Each row is a point on a tangle of strands that fork, close into loops and nearly touch. The rows are in no order.
(in the rows, 128 means zero)
Two points are linked if the straight distance between their rows is under 86.3. Some points are linked to none.
z613: [142 104 137 114  93 117 119  92 116 112  77 141 118 107 112 137 104 138
 150 145 129 132 130  87 129 120 125]
z276: [125 102 136 117 192 117 177  90 135 142  68 112 109 122 102 131 152 110
 140 178 148  28 136 145  91 131 108]
z922: [168 128 112  89 188 155 163 126  87 105  96  80 124 140 117 152  69 127
 149 173 122  79 116 127 120 105 159]
z502: [ 71  93 131 129 110 134 142 143 162 182 109 122 144 124  92 173 208 131
  78  92 120 102 163 147 109 148  77]
z790: [151 148 126 115 193 159 171 158 124 114 118  76 128 159 114 137  73 142
 134 148 111 114 104 157 126 105 163]
z754: [145 191  89 126 152 115 109 104  86 114 203 136  93 165 150  71 100 129
 134 173 180 103 116 138 135 140 171]
z141: [ 84  93 133 120 120 122 161  95 141 161  66 120 126 119  90 156 158 140
 112 159 134  63 154 129 109 135 105]
z252: [154 169  99 115 145 107 106  84  98 131 212 149  96 143 150  64 123 115
 130 198 191  89 113 136 131 154 169]
z230: [162  97 175 118  58  95  85  97 116  95 129 177 148  72 141 119 110  77
 186 124 120 174 144  75 152 136 112]
z364: [101  98 122 140  92 151  89 162 158 164 183 147 141 124 126 161 223  94
  85  50 122 164 167 151 121 131  78]
z100: [144 108 158 105  64  90 104  94 110 104 120 194 119  79 127 120 116 102
 176 170 161 141 146  86 148 132 142]
z727: [ 77  87 133 122 105 129 147 113 153 169  84 128 141 110  83 169 184 130
  98 125 115  99 160 124 115 140  91]
z713: [112 173 100 158 108 100 112 133 135 142 248 159 105 147 159  58 146 132
  96 119 187 146 122 152 121 151 142]
z366: [120 118 137 136 116 163 103 159 173 151 114 119 181 123 143 162 157 113
 110  39  44 192 143 134 142 119  97]
z614: [ 73 148 110 165 133 126 117 188 157 154 107 149 128 166 147 119 153 166
 106  83 142 141 110 167 120 122  98]
z46: [148 114 150 111 137 140 167 133 140 131 125  80 152 107  83 148 117 121
  98 115  88 134 136 123 122 125 130]
z683: [109 102 138 137  95 149  88 137 162 155 117 145 170 113 138 169 181 102
 100  55  61 187 172 115 137 124  81]
z497: [128 113 155 105  64  92 102  94  91  93 107 196 116  77 134 129 122 106
 210 203 168 124 135  82 145 131 151]
z767: [128 105 122 113 103 130 105  89  83  88  63 151  88 107 132 150  85 118
 195 188 153 106 135  80 133 127 137]
z687: [119 119 141 149 111 153 118 152 166 151  84 122 173 123 160 160 130 130
 125  58  30 188 136 130 149 116 107]
z516: [179 143 119 106 140 135 107  98  48  83 145 119 107 120 138 121  71 106
 173 173 155 125 114  83 146 122 169]
z39: [113 136 121 156 121 140 122 132 151 131  47 120 135 135 157 159 102 165
 155  96  62 167 112 128 147 105 115]
z228: [ 77 108 117 153  98 130  99 137 166 162  99 155 140 127 126 160 179 138
  98  96 115 146 148 131 114 131  89]
z478: [155 134 131 136  94 102  80  84  91  98 139 177  97 110 175 103  99 122
 190 184 172 139 128  89 151 126 156]
z756: [121 118 144 141 114 148 125 130 165 134  59 113 155 134 161 166 111 153
 145  80  29 179 119 126 155 119 109]
z845: [152 122 122  96 152 164 156 105  92 111  71  84 123 126 108 159  70 127
 154 154 100  96 112 102 132 113 139]
z574: [137 111 131 136 103 127 102 161 148 132 211 132 156 118 130 132 173  98
  85  51 114 188 147 134 120 129 104]
z89: [122 145 138 127 180 163 167 183 152 114 114  90 135 157 122 132  81 170
 125 128 103 140  86 171 132 112 150]
z809: [178 152 136 113  93 105  79  81  72  77 162 181 107  97 167 101  79  93
 200 188 182 152 135  87 151 149 161]
z425: [186 171  94  95 189 142 128 110  66  99 157 100 113 165 156 106  81 111
 142 179 157  82 104 118 138 136 179]
z779: [ 88 100 116 147  91 112  89 113 152 148  60 169 132 119 143 157 171 150
 119 119 120 137 140 116 121 128 101]
z541: [141 132 131 158 110 110 102 168 149 132 208 134 153 126 140 108 149 121
  93  52 122 200 140 140 128 130 117]
z405: [ 80 149 126 167 152 145 114 228 157 152 118 144 133 161 159 125 134 190
 117  64 112 156  95 180 137 127  81]
z199: [116 125 121 137 126  93 135 109 134 142 175 153 113 133 127  82 165 129
 105 167 193  93 124 145 108 130 131]
z700: [170 116 150 145  92 104  80  97 107 104 114 155 125 103 149 111  84 110
 175 132 118 162 127  78 142 116 131]
z864: [119 126 139 132 180 128 186 153 141 151 138  80 127 129 102 113 144 118
 107 129 133  64 120 170  93 136 118]
z414: [ 97 119 143 128 139 160 165 196 167 147 143  86 164 128 103 165 160 137
  86  58  84 146 135 166 127 140 109]
z16: [138 138 114 122 148 155 147 122 113 106  67  97 110 150 123 148  84 157
 148 148 109 115 107 125 128 102 138]
z37: [153 176  92 139 136 105  92  92 101 104 195 151  97 146 159  74 100 142
 136 166 172 146 119 121 141 133 170]
z627: [162 179 104 106 209 130 147 127  87 110 177  95 110 171 147  91  95 117
 125 171 164  70  96 151 130 125 172]
z193: [100  80 147 115  96  93 142 114 146 147 136 160 142 100  93 131 187 123
 101 166 161  94 160 123 106 143 115]
z884: [ 79 122 130 127 127 156 160 177 159 165 100  99 148 127  99 173 162 146
  93  77  93 132 140 163 122 145  97]
z923: [130 151  90 128 157 119 126 116 110 124 143 128  96 164 139  90 120 144
 128 176 174  89 112 138 127 123 156]
z681: [172 117 156 130 108 134 130 131 149 102 130 124 158 109 127 129  97 114
 124  78  72 195 128  99 139 110 131]
z332: [122 162 114 163 111  95 103 158 140 143 252 141 123 140 150  78 157 121
  92  88 170 173 120 155 124 151 138]
z824: [129 111 140 101  90 117 105  96  77  86  87 171  96  90 130 141 100 108
 203 213 174  96 130  84 144 129 147]
z942: [111 106 147  98 112 154 183 120 161 164  82  93 159  94  72 172 146 126
  91  91  60 128 152 109 130 136 120]
z237: [120 189 102 148 115  99 107 108 125 131 246 167 102 148 157  49 134 136
 113 163 193 126 101 148 122 157 148]
z171: [131 153 119 167 114 107 100 154 144 129 215 148 134 141 155  91 145 132
 104  70 147 186 126 148 128 136 134]
z858: [114 104 142 117  94  88 119  94 114 121 122 169 118 103 112 119 146 129
 142 191 168 110 144 103 124 127 139]
z487: [150 116 136 138 112 115 109 102 108 106 107 136 122 123 132 128 101 131
 155 131 124 157 127  85 131 118 138]
z890: [124 180 101 120 110 101  92  84 120 133 238 174 103 132 153  51 129 138
 122 209 197 107 112 146 125 154 153]
z631: [134 144 102 134 116 109  87 100  92 102 116 163  85 143 155 103 110 129
 175 188 181 130 116  94 143 122 159]
z729: [126 140 117 141 125 147 135 127 127 105  46 109 111 150 147 154  90 172
 159 118  81 148 116 123 136 105 125]
z565: [123 100 134 144  99 124  82 159 158 150 194 159 157 119 139 144 204  79
  94  49 116 194 167 135 114 123  88]
z905: [110 140 141 144 163 152 150 199 161 125 121 111 142 147 136 135 113 179
 120  89 101 161  94 169 128 118 123]
z702: [115 122 152 136 136 155 152 202 168 136 180  99 165 123 121 150 142 128
  82  65  95 179 134 169 127 133 119]
z885: [165 155 109 103 212 150 163 139 102 107 133  74 122 158 126 130  76 124
 139 169 132  85 104 145 122 105 172]
z634: [124 133 120 132 154 102 153 128 134 136 164 109 107 147 111  95 147 119
  97 145 166  81 121 149 109 131 133]
z888: [123 162  97 129 181 133 153 146 117 135 126 106  93 179 131  87 127 141
 122 157 173  64  94 161 128 127 132]
z449: [112 105 136 107 143 128 158  81 122 149  43 112 117 121  94 148 138 136
 133 176 135  37 140 125 111 130 110]
z846: [ 61 106 119 137 105 142 117 142 169 175  84 142 138 124 115 188 211 142
  95  80 109 130 162 139 114 134  78]
z345: [123 158 121 125 212 127 182 172 130 133 137  89 102 170 135  80 127 134
 125 150 151  56  82 183 122 123 128]
z558: [156 165 117 120 221 124 174 146 114 118 162  83 111 169 141  91 115 114
 138 155 150  52 101 173 114 128 156]
z635: [179 131 136 106 101 122 101  93  58  86 141 151 119  97 132 110  71  92
 190 164 161 140 127  80 156 132 160]
z832: [100 114 137 118 120 152 167 132 154 157  73 101 148 118 100 170 147 154
 102  85  64 130 141 131 133 139 108]
z347: [105 101 130 139  91 110 109 103 140 127  69 152 119 118 119 148 140 146
 133 131 127 127 139 104 131 120 111]
z389: [186 155 126 135 141 146 117 130 112  90 165 107 133 131 151 109  64 126
 144 121 115 175 116 108 133 106 175]
z238: [121  88 162  94 111 146 176  99 143 154  79 104 156  89  70 169 146 118
 108 114  89  97 159 102 129 143 106]
z286: [100  89 132 136 101 168  82 147 175 174 132 148 152 134 133 175 223  92
  91  57  82 169 171 138 128 134  74]
z967: [148 128 138 120 130 143 159 140 127 111 124  91 139 121 105 141  96 133
 110 113  88 159 128 126 127 112 140]
z554: [129 116 144 121 185 121 180 110 137 145  88  84 122 122 101 123 144 119
 114 143 129  39 130 158  95 131 109]
z346: [144  96 165  97 119 138 176 102 134 149 115  94 157  91  67 143 136 105
 106 128 109 103 155 116 123 143 116]
z755: [127 117 119 119 119 131 129  86  97 113  52 131 107 116 114 159  99 133
 156 174 140 105 124  95 135 127 128]
z748: [142 150  95 134 132 101 104 108  97 109 144 152  96 147 149 101 111 140
 143 175 177 120 120 110 128 126 157]
z17: [166 150  89  99 164 139 107 100  50  93 130 109 105 146 157 127  65  99
 159 192 162  91 111  95 147 129 172]
z377: [ 98 125 116 139 139 122 155 144 142 144  93 105 130 141  97 137 143 157
 106 114 126  97 123 150 115 129 115]
z507: [123 135 142 146 143 141 135 183 165 123 149 118 157 141 132 136 124 145
 103  65  90 187 112 157 131 117 124]
z467: [151 127 147 131 141 169 159 168 156 106 133 102 159 130 121 142  85 141
 129 103  71 183 112 139 132 108 143]
z564: [126 130 134 143 153 119 168 154 134 147 172  91 126 134 104 112 144 119
  94 114 150  91 127 163 104 138 125]
z636: [150 108 165 116  70  95  98  98 113 105 145 181 133  91 135 105 125  98
 156 139 148 168 148  86 145 132 132]
z249: [ 91 130 119 166 111 115 112 164 152 145 141 151 138 148 136 122 166 152
 100  77 145 156 121 152 115 128 100]
z672: [136 106 144 137  91 131 101 101 136 126  85 148 147 109 136 141 129 131
 142  94  88 171 136  99 133 122 107]

How many points has the smallest loop of links through each point below? Write 0 if it is on no loop.
z347 | 0
z635 | 13
z507 | 0
z614 | 0

A tip is a point with one link. Name the tips that can be reached along the links from each point below, in the order of the rows.
z171 | z467
z634 | z230, z199, z700
z614 | z405, z249

Name the points in between on the shortest way along the links from the first point to the second, in order.
z37, z364 | z754 > z252 > z890 > z237 > z713 > z332 > z171 > z541 > z574 > z565
z502, z755 | z846 > z228 > z779 > z347 > z613
z832, z89 | z884 > z414 > z702 > z507 > z905
z755, z634 | z613 > z347 > z779 > z228 > z846 > z502 > z727 > z141 > z449 > z276 > z554 > z864 > z564
